Each row is a point on a landscape with many valleys, with its height.
From any point a ball rolls to the lowest of the 6 points nearest to it. It stops when none of these is lower. Distance is the straight distance between rows; heights are no part of it.
Q_826: [ 93 134  83 180  74  95 119 161 102 113 121 115 143 106 144 165 121 110
 122 129 155 132 198 140 152 148 137 105 154 127 161 101 180 106 131]  height 0.31
Q_335: [163 137 140 106 104 114 139 119 146 152 148 141 121 127 122 125 104 126
 126 132 110 131 118 100 142 127 102 136 121 108 107 108 101 145 121]  height 2.47
Q_902: [152 134 109 103  56  97 155 162 130 138 125 165  96 102 140 156  87 128
 119 123 146 126 162  98 135 133 134 135 137 101  87  86 133 152  73]  height 1.36
Q_360: [133 110 133 137 175 132 144 101 114 123 139  83 149 138 129 148 129 121
 187 167 121  93 121 105  93  75 128 136 125 159 127 121 111 124 189]  height 5.71
Q_914: [117 133 159  97 197 154  96  80 136 132 121 129 119 141  90  82 165 160
 115 112 121 153  72 131 131 123 119 123 104 132 116 201  91 136 131]  height 0.11
Q_966: [ 68 160 107 110 163 148 129 169 141 146  75 132 147 107 139 140 110 141
 103 151 173 172 147 177 119 143 156 147 111 128 163 123 154 113 120]  height 0.99
Q_869: [130 144 108  82  87 122 185 185 155 160  98 171  81  93 124 153  88 120
 125 124 153 130 152 115 105 127 131 151 125 103 110  98 138 170  58]  height 2.38
Q_674: [128 108  95 120  37 132 160 162 117 113 114 158  91 103 102 182  98 124
 150 114 164  87 188  86  98 127 163 139 149 110 115  85 163 178  65]  height 0.30
Q_469: [ 94 158 136 109 174 162  93 112 168 130  95 151 127 134  93  91 138 161
  81 128 155 169 110 155 124 149 124 132 121 117 120 183 136 131 111]  height 1.11
Q_555: [155  76 130 187  95 117  74 112  99 121 198 109 154 166 182  97 161 113
 121  75  87 141  99 114 191 148  99 101 150 138 137 125 127  99 137]  height 4.69
Q_644: [124 183 142  69 198 178 198 144 190 166  75 119  81 105  76 105 130 147
 121 159 121 117  96 152  56  92 126 145  97 148 126 173 148 166 109]  height 2.31
Q_33: [147 123 146 115 157 155 140  61 147 138 117 119  92  99  66  59 165 135
 123 109  48 120 110  98  78 124 117 127 124 104 104 184 102 169 131]  height 1.84
Q_89: [174 130 138 108 149 113 137 137 107 146 159 127 145 146 175 138 108 121
 156 149 127 133 107 116 167 122 108 122 117 163 120  80  83 100 153]  height 3.46
Q_542: [146  87 139 151 148 117 130  90 103 122 163  87 142 135 134 131 145 122
 176 142  89 105 117  89 111 100 123 130 123 155 118 112  92 120 196]  height 5.14
Q_502: [155 109  78  99  43  64 171 175 104 116 140 169 113  95 205 145  94 124
 131 158 160 133 191 117 173 134 155 124 114 108  93  64 152 123  69]  height 1.07
Q_554: [103 119  93 111  38  84 144 188  96 135 119 160 101  93 184 144 116 105
  63 140 169 157 212 137 149 152 152 114 131 108 125  77 160 131  74]  height 1.24
Q_638: [128 122 110 174  38  96 102 128 116 102 158 134 134 134 127 143 127 117
 109 109 115 122 166 108 150 139 121 118 169 106 127 106 163 126 116]  height 1.48
Q_434: [ 91 106 134 164  98 139  74 104 141 106 151 130 128 174 107  58 164 148
  52  75 123 165 102 135 136 153 111 122 140  91 117 195 152 153 110]  height 1.23
Q_116: [107  74 129 225  96 117  59 118  97  85 155  83 179 176 139  98 178 102
 130  89 120 120 145 155 178 155 100  94 160 143 143 160 159  93 146]  height 4.86
Q_569: [ 88 145 133 130 160 143  92 114 147 114  89 118 149 129  96 119 134 152
 118 136 171 150 125 162 124 130 146 129 122 132 134 162 148 121 141]  height 1.18
Q_897: [111 142 123 153 102 121 108 129 141 125 119 116 154 126 123 147 112 131
 135 134 143 118 138 124 132 123 126 131 145 120 143 115 145 124 142]  height 1.73
Q_835: [182 127 155 112 211 129  92 122  87 130 162 141 153 180 198 115 162 152
 129 118 108 172  39 153 166 148 121 109 111 165 139 148  72  78 145]  height 3.81
Q_171: [123 135 127 151 168 129  96 131 114 120 120  91 174 157 142 144 136 127
 168 162 137 113 113 135 147  89 133 126 125 164 136 123 116  92 174]  height 6.21
Q_445: [112 141 147 141 113 143 118  95 154 135 117 131 141 141  96 109 128 148
 110 115 121 124 119 118 117 138 122 131 127  99 118 156 135 138 127]  height 1.20
Q_882: [129 127  98  92  94  87 164 183 113 142 118 165 115  85 199 152  92 118
 105 163 176 158 175 144 170 138 139 132 101 109 141  64 145 106  92]  height 1.42
Q_399: [118 105  95 146  69 109 160 155 111 105 131 140 123 111 138 198  86  98
 190 148 182  61 165 107 117 101 161 121 150 124 161  67 165 138 109]  height 1.99
Q_521: [151 168 135  86 148 151 174 108 172 178 105 133  84 102  80  80 130 128
 102 128  66 132 107 113  82 121 119 125 111 102 102 157 101 154 104]  height 1.83
Q_408: [ 97 139 112 126 100 134 170 156 149 142  92 146 107 101 117 160  95 120
 135 127 170 109 150 125  89 122 150 163 133 115 145 110 163 157  97]  height 3.29
Q_40: [112 123 139 150 137 137  90  80 137  99 129 100 153 144  92 106 155 140
 143 131 137 116 118 133 116 112 134 129 126 133 129 149 126 135 163]  height 1.16
Q_326: [104 116 117 179  73  90 124 181  67 127 126 114 146 109 199 158 139  94
 109 146 165 130 238 157 199 160 123  81 143 148 163  86 167  86 122]  height 0.78
Q_683: [164 112 129  98 118 100 191 140 134 147 159 146 108 105 143 158  89 103
 168 156 145  73 135  81 110  97 124 122 118 126 105  87 120 151 117]  height 3.28
Q_149: [144 130 168  80 232 153  97  97 127 129 135 137 106 158 104  70 189 190
  83  88  94 188  22 148 154 153 110  87  85 129 137 216  72 138 109]  height 2.04
Q_234: [146 102  96 140  35  92 140 147 104 100 149 139 127 111 140 167  92 117
 156 135 152  88 176  87 149 111 132 115 150 118 119  66 145 135  97]  height 1.19
Q_347: [139 107 147  91 210 151 118  61 127 135 117 113 107  93  67  72 165 138
 151 123  91 120  90 109  81  98 123 129 107 144 105 199  90 147 164]  height 1.21
Q_602: [112  94 146 196 121 136  70  81 110  76 135  77 161 163  95 105 184 126
 163 120 129 102 132 139 136 106 140 110 149 148 136 147 128 124 169]  height 2.39
Q_813: [100 146 111 123 158 128 137 167 131 139  96 112 143 117 155 169  85 118
 166 163 183 118 140 145 122 123 148 151 114 136 168  99 153 116 137]  height 0.63
Q_459: [153 146 147 102 165 138 128 102 142 153 147 126 125 138 125 109 130 143
 125 143 104 150  93 122 135 138 113 133 103 131 116 138  90 128 145]  height 1.81
Q_988: [132 127 116 147 160 116  88 167  77 127 139 106 186 152 196 122 153 101
 126 140 122 148 137 166 198 147 117 112 136 163 150 119 123  41 154]  height 2.40
Q_815: [137 149 131  48 201 138 189 181 149 166 113 139 117 105 160 157  59 112
 155 184 152 124  99 150 120 127 120 144  80 146 137 101 107 106 116]  height 0.95
Q_119: [ 78 137 109 133  52 121 100 163 119 132 113 172  95 120 142 125 135 115
  31  85 116 173 186 120 130 189 141 117 168  88 103 127 171 144  87]  height 0.96
Q_359: [ 91 121  76 118  37 110 159 179 101 125 103 141 103  94 142 180 117 113
 120 123 179 133 199 126 122 144 166 127 148 102 140  79 174 149  79]  height 1.86
Q_250: [162 140 127  39 166 114 216 180 148 150 122 165 104  85 172 148  53 114
 148 183 157 137 101 141 144 130 118 128  79 128 123  69 103 116  90]  height 1.13
Q_453: [166 103 152 155 117 105 103  83 110 133 177 115 122 154 151 103 152 131
 136 109  81 128  97  94 160 135 117 128 130 126 129 124 106 128 160]  height 5.88
Q_416: [ 70 162 109 122 131 146 124 143 151 146  77 158 115 105 120 115 117 144
  68 124 150 191 157 170 111 169 155 145 128 105 133 145 160 129 100]  height 0.18
Q_84: [142 140 140 102 144 157 161  84 171 158 100 122 102 108  72  94 148 137
 131 124  90 103 118 105  63 112 121 139 121 114 104 174 121 158 136]  height 1.58
Q_146: [ 98 148 121 131 106 138 111 125 166 137 109 167 116 147 113  90 128 147
  62 100 113 174 125 143 130 161 119 140 144  72 108 171 141 134  91]  height 0.94
Q_296: [ 85 160  99  82 146 144 168 174 149 173  61 151 102  92 143 151  84 129
 104 143 172 161 151 172 105 135 141 171 110 113 162 114 149 136  87]  height 1.71
Q_176: [ 64 109 120 191  95 127  69 124 108  69 138 101 151 157  95  67 171 138
  49  57 163 154 150 159 132 177 117  87 170 109 124 202 181 141 124]  height 2.34
Q_490: [ 88 114 132 191  70 143  83  86 152  67 124 122 138 141  55 113 153 146
 104  80 137 108 150 136  91 145 156 110 161  94 126 159 160 150 127]  height 1.54
Q_195: [ 46 158  91 125  86 142 143 168 129 156  65 149 115  95 144 147 126 119
  57 112 169 185 187 184 105 168 176 131 124 111 151 114 161 138 103]  height 3.92
Q_696: [151 107 129 125 124 112 168 130 123 134 162 118 136 127 151 166  92 105
 182 166 147  82 133  89 127  80 121 116 124 141 124  73 113 127 158]  height 4.70
Q_114: [120  71 126 209 130 125  59 143  64 106 155  87 195 167 186 115 182  92
 157 100 118 114 160 162 210 165  94  89 165 163 145 157 137  45 153]  height 3.85
Q_401: [131  91 157 158 121 132  91  46 125 104 154 108 122 143  90  75 170 140
 126 105  84 109 112  96 112 123 130 132 132  98 124 155 117 159 159]  height 1.91
Q_211: [107 114 108 187  67 125 129 128 119  83 134 101 153 123 103 178 112 122
 176 112 144  71 171 118 111 113 157 112 169 130 164  93 169 140 147]  height 2.44
Q_79: [151 151 132  89 153 122 152 159 139 153 132 146 129 117 160 135  84 128
 121 157 140 157 119 134 152 136 106 137 106 129 129  98 101 108 119]  height 1.82
Q_485: [179 110 128 149 119 111 100 134  98 136 185 124 151 158 184 121 137 110
 134 117 109 153 103 117 198 138 105 116 146 153 125  86 106  70 150]  height 3.32
Q_728: [ 96 106 124 179 129 126  52 113 114  86 141  99 165 172 116  85 177 125
 108  94 149 142 117 158 169 142 114 100 139 139 135 183 155 106 148]  height 4.00
Q_276: [123 132 120 136  79 140 160 137 157 136 111 136 118  99  90 170 112 131
 131 113 138  93 157 104  77 115 143 142 144 110 125 118 154 180  96]  height 2.35
Q_150: [103 107 169 149 152 152  76  59 128  92 132 104 132 135  58  77 187 149
 115 102 146 122 110 130 106 104 138 125 135 120 126 184 121 148 151]  height 0.39
Q_892: [136 114 158 153 199 113  80 107  83 109 131 101 169 169 166 120 173 138
 174 140 102 124  82 149 156  83 158 111 124 187 131 156  79  78 164]  height 5.47
Q_9: [193 102 155 116 169 100 151 113  98 152 175 110 124 140 154 133 127 124
 175 145  79 130  94  95 134 117 121 115 118 164 115  90  67 112 181]  height 4.79
Q_312: [120 105 127 156 120 129  69 116 116 118 173 119 146 168 142  75 166 141
  73  81 106 161  90 134 165 155  98 118 129 111 126 175 137 125 128]  height 2.97
Q_654: [103 134 134 145 112 142 147 107 164 126 113 118 137 117  94 154 121 142
 148 124 148  86 139 115  74 110 142 143 144 125 132 135 144 155 137]  height 2.02
Q_843: [ 95 133 160  95 232 153  61 107 106  94 102 142 149 160  91 105 183 157
  96 108 156 165  61 168 154 101 123 105 118 143 152 207  83 116 138]  height 3.01
Q_641: [164 118 116 130  77  84 129 152 100 129 170 149 133 119 191 118 105 108
 108 131 146 158 158 115 212 145 110 111 146 132 108  71 128  87 107]  height 1.70
Q_258: [130 150 109  57 126 110 178 183 148 165  98 177  96  85 164 141  72 129
  90 151 140 168 144 155 146 144 119 144  95 108 131  90 123 122  74]  height 0.14
Q_981: [124 116 137 165  48 139 104  87 139  94 138 145 132 137  80 129 158 128
 101  81  82 104 158  88 106 135 137 129 165  75 108 139 147 172 113]  height 1.47
Q_710: [ 85 167 144  81 220 168 105 125 163 128  67 144 144 115  89 118 141 172
 110 143 167 163  97 174 123 123 125 139 106 152 135 193 127 119 117]  height 0.88
Q_771: [128  81 144 208 108 126  78 109  91  76 156  64 178 165 126 123 171 119
 183 123 111  91 135 137 159 123 117 104 160 159 145 137 127  93 165]  height 3.94
Q_339: [122 145 139  99 210 143 150 147 129 145 119 115 153 140 157 172 100 116
 179 189 160 100 101 143 110  79 138 140  89 166 139 130 116 110 162]  height 1.49
Q_97: [118 160 122  60 232 146 148 186 116 128  76 124 160 122 202 178  82 129
 153 187 167 163 118 183 140 110 141 146  76 155 173 111 114  73 145]  height 0.42
Q_597: [115  90 134 204  63 116  78  89 120  77 159 100 158 156 104 109 170 119
 125  96 108 104 144 125 146 144 117 102 158 121 144 145 152 122 145]  height 3.16
Q_941: [ 87 130  72 140  45 174 168 160 137 104  78 149  82 105  61 188 119 119
 138  75 175 103 181 140  74 138 190 169 154 121 132 108 185 184  97]  height 2.37
Q_948: [137 141 142  80 164 138 200 167 152 166 104 144  89  95 132 157  73  92
 163 176 164  75 118 132  86 102 131 155 101 140 141 106 141 139 125]  height 1.08
Q_668: [142 146 139  76 219 151 179 130 156 160 128 112 119 109 124 148 118 115
 167 178 139  88 100 139  75  89 122 137  83 154 129 150 124 125 153]  height 1.03
Q_505: [143  90 125 203  73 108 102 132  93  96 165  82 164 147 147 152 134 111
 178 144 112  90 155 116 177 116 107 102 170 153 145  98 132  92 158]  height 4.10
Q_275: [134  83 145 185  69 134  91  45 114  72 175 116 131 135  75  82 193 139
 122  69  57 101 141  92  92 131 129 129 158  65 121 151 126 178 139]  height 2.10
Q_665: [125 142 128 125 118 148 182 146 172 151  86 141  84 105  76 155 111 132
 131 111 142  85 138 115  58 125 143 158 136 116 126 138 154 189  97]  height 2.79
Q_387: [115 128  98 139  57  96 131 154 121 125 134 147 122 105 137 157 108 126
 103 126 150 136 170 110 145 142 132 132 152 103 130  91 147 133  95]  height 1.09
Q_686: [146 142 114  63 118 101 185 185 150 161 113 169  88  90 164 143  65 127
 120 150 145 157 136 140 145 143 120 132  98 105 105  84 115 137  68]  height 0.79
Q_824: [124 129  98 130 114  94 142 179 111 123 130 128 142 107 174 156  88 104
 149 168 170 131 167 132 171 122 136 130 126 126 148  66 143 100 126]  height 1.38
Q_691: [167  73 149 169 102 104 123  90  85 109 192  99 134 140 153 136 146 114
 170 125  79  93 122  80 144  99 123 123 152 155 124  86  88 122 183]  height 5.31
Q_262: [118 151 130  96 182 148 174 159 155 154  92 134 114 104 140 159  80 112
 158 167 171 103 127 144  94 112 135 166 103 137 156 119 143 141 116]  height 0.87
Q_823: [174 133 127  67 126 128 220 171 154 172 116 156  71  92 109 143  93  95
 150 151 128  74 127  94  90 100 133 130 108 123 110 106 138 166  90]  height 3.72
Q_53: [100 149 105 119  95 139 162 166 158 152  73 156  95 103 102 161  97 130
 114 112 149 136 160 129  89 140 143 160 148 104 126 115 150 165  76]  height 2.55
Q_477: [ 87 130  82 172  45 130 143 144 130 101 107 129 124 100  87 183 118 125
 147  90 169 103 180 130  98 140 172 131 158 113 147 110 179 152 112]  height 1.64
Q_137: [139 120  95 105  40 140 156 170 140 136  87 161  68 102  82 178 110 125
 112  95 149 125 188  90  88 151 151 149 153 102  89 102 163 201  53]  height 1.14
Q_575: [ 70 131 100 186  60 142  95 127 137 101  95 142 123 121  81 128 141 138
  79  77 138 142 168 145  99 180 167 129 167  98 116 150 179 143 115]  height 1.77
Q_478: [ 74 121 122 183  92 132  79 104 143  97 124 122 153 145  95  99 148 133
  87  92 144 138 140 149 126 159 140 116 152 103 127 162 168 131 141]  height 1.94
Q_886: [115 178 114  81 131 145 165 174 181 169  72 154  82 109 107 127  99 136
  96 125 120 153 135 150  94 137 121 155 113 110 122 135 136 153  68]  height 2.36
Q_846: [127  91 105 189  71 114  80 120  90 112 203 113 155 154 182  91 157  93
  98  56  96 146 136 111 192 167  83  88 157 120 121 134 162 104 114]  height 3.67
Q_364: [135 161 129  89 201 144 105 137 128 125 113 133 170 146 158 135 126 148
 125 159 137 165  93 163 155 127 127 137  99 152 130 148 100  87 149]  height 1.53
Q_55: [164  97 105  96  47 114 184 159 123 127 134 172  89 107 133 171  89 116
 172 148 159  73 171  78 110 118 154 133 118 116  86  84 149 174  63]  height 1.75
Q_531: [117 156 110 122 131 108 107 148 130 134 127 146 141 133 154 121 116 122
  79 146 135 173 143 147 162 162 113 138 129 111 133 122 138 103 129]  height 1.69
Q_96: [135 147 116 104  94  95 139 158 126 149 143 173 116 107 155 128  96 123
  87 127 131 165 148 123 170 151 110 138 129 108 108  91 120 113  92]  height 1.44
Q_539: [163  98 138 144  84 109 142  79 109 117 183 116 121 119 122 137 136 124
 160 124  78  95 137  66 121 104 113 127 143 119 115 103  99 148 158]  height 4.34
Q_532: [145  80 147 183 103 113 103  72  97  86 184  83 137 145 134 116 164 122
 180 122  65  91 133  87 122  98 123 124 156 142 136 107 109 128 185]  height 4.18
Q_634: [ 90 117 108 202  94 109  76 139 114  99 124 103 160 143 134 111 158 113
  98 103 145 136 174 163 169 179 114 100 159 136 144 148 188  99 145]  height 0.27
Q_967: [138  89 148 137 174 144  99  49 112 104 138 111  98 104  59  52 174 137
 136 100  62 118 100  90  72 114 121 138 125 106 110 199 101 173 157]  height 1.98
Q_286: [148 140 136 124 193 128  86 129  91 115 135 124 174 167 173 115 152 134
 147 143 111 155  83 166 167 117 136 120 110 169 135 147  87  67 158]  height 3.31
Q_669: [165  94 137 190  88 112  95 118  89 109 180  90 150 154 156 124 151 103
 162 127  92 108 123 109 188 119 111 111 157 162 139  89 112  88 152]  height 4.46
Q_310: [116 159 133  96 168 155 208 162 167 156  77 141  79 109 103 155  99 105
 151 162 176  81 115 153  59 109 151 180 115 145 161 144 172 157 119]  height 1.45
Q_436: [182 138 158  78 185 121 149 117 108 162 159 121 129 139 148 124 126 131
 152 149  95 140  75 114 135 132 111 107 100 158 118 101  60 110 155]  height 3.24
Q_885: [166  91 146 158 132 120  82 107 109 134 202 122 135 172 175  88 173 140
 103  71  78 168  76 114 180 158 105 113 126 129 133 139 114 121 138]  height 5.89
Q_780: [137 164 148  71 207 154 126 113 144 144 114 124 137 131 122 124 135 147
 150 158 127 143  87 146 117 113 121 121  86 158 126 168  91 120 149]  height 1.05
Q_957: [129 113 148 114 191 135 119  80 127 129 130 101 138 132 105 118 152 143
 167 149 118 112 107 116  96  93 134 135 109 160 124 152  93 134 177]  height 6.10
Q_522: [138 186 138  75 188 174 159 121 178 165  97 144 102 120  97  96 109 151
 105 145  96 164  78 143 114 140 103 123  91 122 110 160 101 138 105]  height 1.97
Q_852: [111 111 140 186  98 129 102  90 130  82 134 100 158 139  90 128 145 132
 153 121 131  93 144 122 112 112 133 116 152 123 137 125 146 129 167]  height 1.67
Q_974: [172 166 146  81 205 127 129 134 100 140 130 137 154 159 179 140 123 147
 161 163 116 159  69 153 147 122 120 123  95 172 133 125  59  76 160]  height 2.65
Q_330: [144 120 144 137 173 117 100 106 102 124 147  94 156 165 150 127 146 127
 171 147 110 114  97 125 138 100 144 125 120 172 129 123  80  93 179]  height 5.27
Q_238: [111 149 139 118 157 154 174 119 176 145  88 124 111 105  78 135 125 141
 137 138 146  88 130 127  54 101 144 148 125 127 124 155 157 170 130]  height 1.68
Q_67: [121 120 151 147  86 149 130  74 152 109 124 120 126 118  65 130 150 141
 125  97  98  87 152  94  72 121 143 141 151  94 111 147 142 169 133]  height 1.72
Q_420: [173 137 125 107 157 115 112 141 100 142 164 140 157 153 180 122 118 123
 116 131 113 179  93 141 186 150 105 131 120 147 131 104  97  84 137]  height 2.23
Q_971: [183 124 157  99 211 113 121  89  96 142 158 120 125 154 154 109 151 149
 155 138  73 144  65 119 133 129 129 113 102 165 124 137  59 108 169]  height 4.30
Q_884: [124 115  84 145  44  73 129 174  93 106 132 136 127  99 179 160 110 111
 124 139 166 128 208 123 173 136 144 100 144 121 138  69 168 113  96]  height 0.75
Q_240: [100 186 122  59 201 175 179 167 165 154  50 140 105  95 129 147  89 144
 115 167 167 162 117 194  92 129 138 171  84 149 169 154 148 133  95]  height 2.46
Q_912: [136 125 121 138  37 131 112 136 152 132 121 162  94 142 100 147 126 133
  71  86  97 147 165  86 118 154 136 132 166  80  81 131 147 173  83]  height 1.27
Q_943: [136 138 119 105 140 114 166 163 138 147 129 137 119 112 153 159  79 113
 152 161 163 109 128 119 135 119 119 145 108 125 140  85 114 126 124]  height 1.39
Q_506: [112 169 129  96 165 164 217 161 173 153  55 146  62 105  76 142 113 107
 137 155 166  82 109 168  38 109 168 178 113 150 151 166 184 170 112]  height 2.58
Q_524: [163 158 131  92 147 126 132 141 133 149 152 159 126 143 149 106  99 133
  78 132 109 187  93 145 171 170  96 134 115 121 119 125  94 112 119]  height 2.01
Q_104: [126 149 149 105 153 154 156 110 170 162 109 132 113 110  94 118 122 140
 130 136 116 111 118 119  82 114 123 138 112 118 109 148 123 159 128]  height 1.15
Q_72: [133  95 128 175  85 121 134 110 115  99 161  87 153 141 128 158 127 117
 186 148 116  66 152 102 127  82 129 117 153 139 146  97 118 125 170]  height 3.52
Q_657: [130 136 117 140 118 121  98 118 127 131 161 145 138 162 146 100 134 135
  91 110 112 166 115 124 164 157 111 133 125 112 119 139 128 120 129]  height 1.22
Q_847: [114 150 114 124  90 121 125 151 150 144 110 155 118 116 120 141 101 132
  84 119 137 156 157 128 127 145 123 142 144  90 113 124 142 137  89]  height 1.41
Q_356: [ 96 165 124 108 152 157 172 152 175 155  71 139 110 107 101 136 100 144
 129 138 159 134 130 152  82 130 135 166 125 128 142 148 158 153 101]  height 1.79
Q_366: [177  99 127 105  64 102 184 127 122 131 161 153 107 104 124 160  97 123
 157 140 128  78 159  69 112  97 130 117 123 111  88  84 114 167 105]  height 2.41
Q_129: [136 120 144 102 241 134 138 100  97 137 133 105 151 132 141 141 154 140
 189 157 110 110  83 132  95  67 139 126  93 191 113 151  68  99 185]  height 6.75
Q_684: [139 140 135  78 204 168 177 107 165 172 108 112  99  92  67 101 138 136
 133 149  86 106  98 123  63  91 116 138 105 135 111 184 122 147 144]  height 1.56
Q_139: [149 135 136 115  73 127 147 115 151 143 123 144 103 112  93 138 119 134
 114 109 100 104 148  83 109 121 117 134 139 100  94 119 116 174 104]  height 1.74
Q_876: [128 103 122 197  57 111  83 112 110  95 176 108 159 156 142 115 151 105
 130  98 103 112 150 120 174 147 101 102 168 124 135 128 154 106 136]  height 3.18
Q_207: [138 116 151 131 169 135  84  74 118 119 148 110 131 158 118  86 168 146
 133 124 105 130  84 126 135 127 127 124 118 130 125 164 101 130 154]  height 2.09
Q_574: [138 156 141  88 165 139 179 155 170 169 110 132 102 108 120 144  91 120
 140 149 145 108 115 125 101 116 115 140 102 134 131 123 120 142 111]  height 0.37
Q_145: [124 137 146 116 220 133  75 113 100 109 115 127 161 163 144 114 172 148
 146 140 138 142  66 169 160  91 133 113 106 165 136 177  85  80 164]  height 3.97
Q_904: [158 102 127 165  47  97 119 110  97  98 186 121 135 136 139 140 121 111
 154 121 109  89 150  87 166 109 110 118 161 126 126  83 124 125 134]  height 2.57
Q_467: [172 135 145  74 205 129 186 148 118 165 150 120 127 130 161 154  85 102
 182 184 137 111  90 123 122  98 112 122  82 162 121  91  76 106 155]  height 2.56
Q_747: [138  85 145 191 103 121  78  86 103 100 166  94 156 165 139 107 176 124
 156 117  93 105 120 114 156 117 123 112 153 137 144 133 122 109 164]  height 4.71
Q_738: [159 194 130  58 181 177 198 144 195 180  74 139  68 103  88  90 113 137
  94 146  84 134  87 141  66  95 119 124  92 131 122 156 133 153  91]  height 2.73
Q_383: [102 153 136 121 145 155 133 122 173 148  83 137 124 118  82 118 129 151
 115 120 150 135 126 146  88 129 132 146 127 119 114 161 144 157 110]  height 1.26
Q_90: [105 158 104  83 102 120 152 186 145 165  90 187  84  96 147 129  92 127
  56 126 134 187 170 145 121 156 129 142 122  95 110 107 121 148  63]  height 1.06
Q_105: [197 145 160  73 201 120 131 132  91 144 148 141 134 168 189 126 138 146
 134 147  99 182  41 148 162 161 107 115 100 164 139 116  54  70 142]  height 3.13
Q_183: [188  89 156 157 155 114  88 113  85 130 192 104 144 174 192 107 163 123
 142  99  78 146  76 121 176 136 120 113 136 159 127 107  95  92 153]  height 4.50
Q_277: [170 160 136  43 187 127 171 177 121 141 121 155 139 117 184 137  82 138
 109 170 136 197  93 164 158 167  88 128  85 137 130  89  75  74 116]  height 1.50
Q_534: [139 115 112 162  85 105  95 122 117 121 169 127 145 149 154 119 126 108
 104 109 115 133 131 116 182 143 101 126 150 123 127 110 139  97 131]  height 2.21
Q_403: [152 103 161 121 169 129 110  59 116 127 165 116 102 134 105  73 162 144
 126 107  61 135  75  96 122 142 129 125 112 110 111 175  93 159 156]  height 3.12
Q_774: [123 117 132 167 154 120  67 115 109 106 129 103 170 167 139 109 163 132
 149 128 124 135 101 147 165 123 128 116 131 148 133 145 121  95 162]  height 5.83
Q_953: [115 144 128 142  83 156 153 138 176 142  75 148  97 116  67 149 124 142
 109  88 123 106 156 118  63 130 142 146 154 102 107 139 161 186  93]  height 2.51
Q_395: [ 97 126  96 136 102 113 156 174 123 120 108 133 116 104 144 185  83  99
 168 146 187 100 153 124 120 121 147 137 135 115 169  78 159 135 116]  height 1.95
Q_973: [100 130 109 152  79 114  91 134 127 132 149 148 129 156 146  96 137 121
  48  83 111 160 136 123 154 172 106 125 158  93 106 150 161 129 109]  height 0.59
Q_413: [ 86 141 105 156  87  99  97 155 114 120 133 124 145 125 160 121 129 114
  70 115 134 150 172 147 166 176 124 113 152 119 133 123 170 104 122]  height 1.10
Q_202: [108 143 112  94 196 130 146 181 116 135  86 114 155 111 180 170  90 114
 148 179 179 141 141 169 143 122 147 151  91 133 173  93 135  93 139]  height 0.17
Q_20: [104 153 167  91 224 169 123 100 169 132  81 123 120 108  54 107 160 158
 130 137 158 129  96 155  85  92 130 129 109 163 121 187 119 151 150]  height 0.49
Q_24: [127 152 108 126 161 111 113 169 105 123 120 116 170 136 177 142 113 116
 120 163 145 160 134 153 181 129 118 131 115 145 146  97 124  75 156]  height 1.17
Q_199: [162  91 157 154 174 115  87  84  98 113 167  96 138 164 152 108 164 137
 155 122  79 125  84 111 144 122 142 123 127 161 121 128  81 111 182]  height 3.99
Q_113: [ 99 178 122  93 166 148 117 139 166 149  93 151 126 116 112 115 104 155
  90 150 131 179 123 158 128 151 118 145 102 119 128 160 132 128 110]  height 1.40
Q_859: [156  87 141 182  39 108  98  83  99 104 202 127 121 157 133 107 164 118
 115  71  73 108 131  85 156 132 109 115 158  99 120 122 131 145 124]  height 4.76
Q_752: [100  95 151 201  96 145  81  54 111  56 145  92 151 139  58 102 173 133
 147  97 119  92 150 128  93 113 140 108 156 114 134 146 144 143 159]  height 0.58
Q_417: [128 110 135 171  95 119 120  79 130 100 157 107 145 133 105 132 136 127
 154 126 106  87 142  93 108 104 125 125 152 116 131 115 121 143 165]  height 2.49
Q_82: [ 91 132 148 152 137 152 104  82 158 111 104 114 136 128  53 109 146 158
 117 111 168 122 125 129  92 115 148 131 140 124 121 173 141 151 138]  height 0.85

Call two points neighbours if one is among the 6 nearest of the other. Go from one point of each pair to the other, from neighbour to neighbour, staying as low as possible. Name the highest point that can't be avoided.
Q_826, Q_258 => Q_250
Q_416, Q_202 => Q_966
Q_914, Q_416 => Q_780
Q_574, Q_202 => Q_262
Q_973, Q_416 => Q_146

Where does a ball stop that starts at each point below?
Q_330 => Q_914
Q_892 => Q_914
Q_9 => Q_914
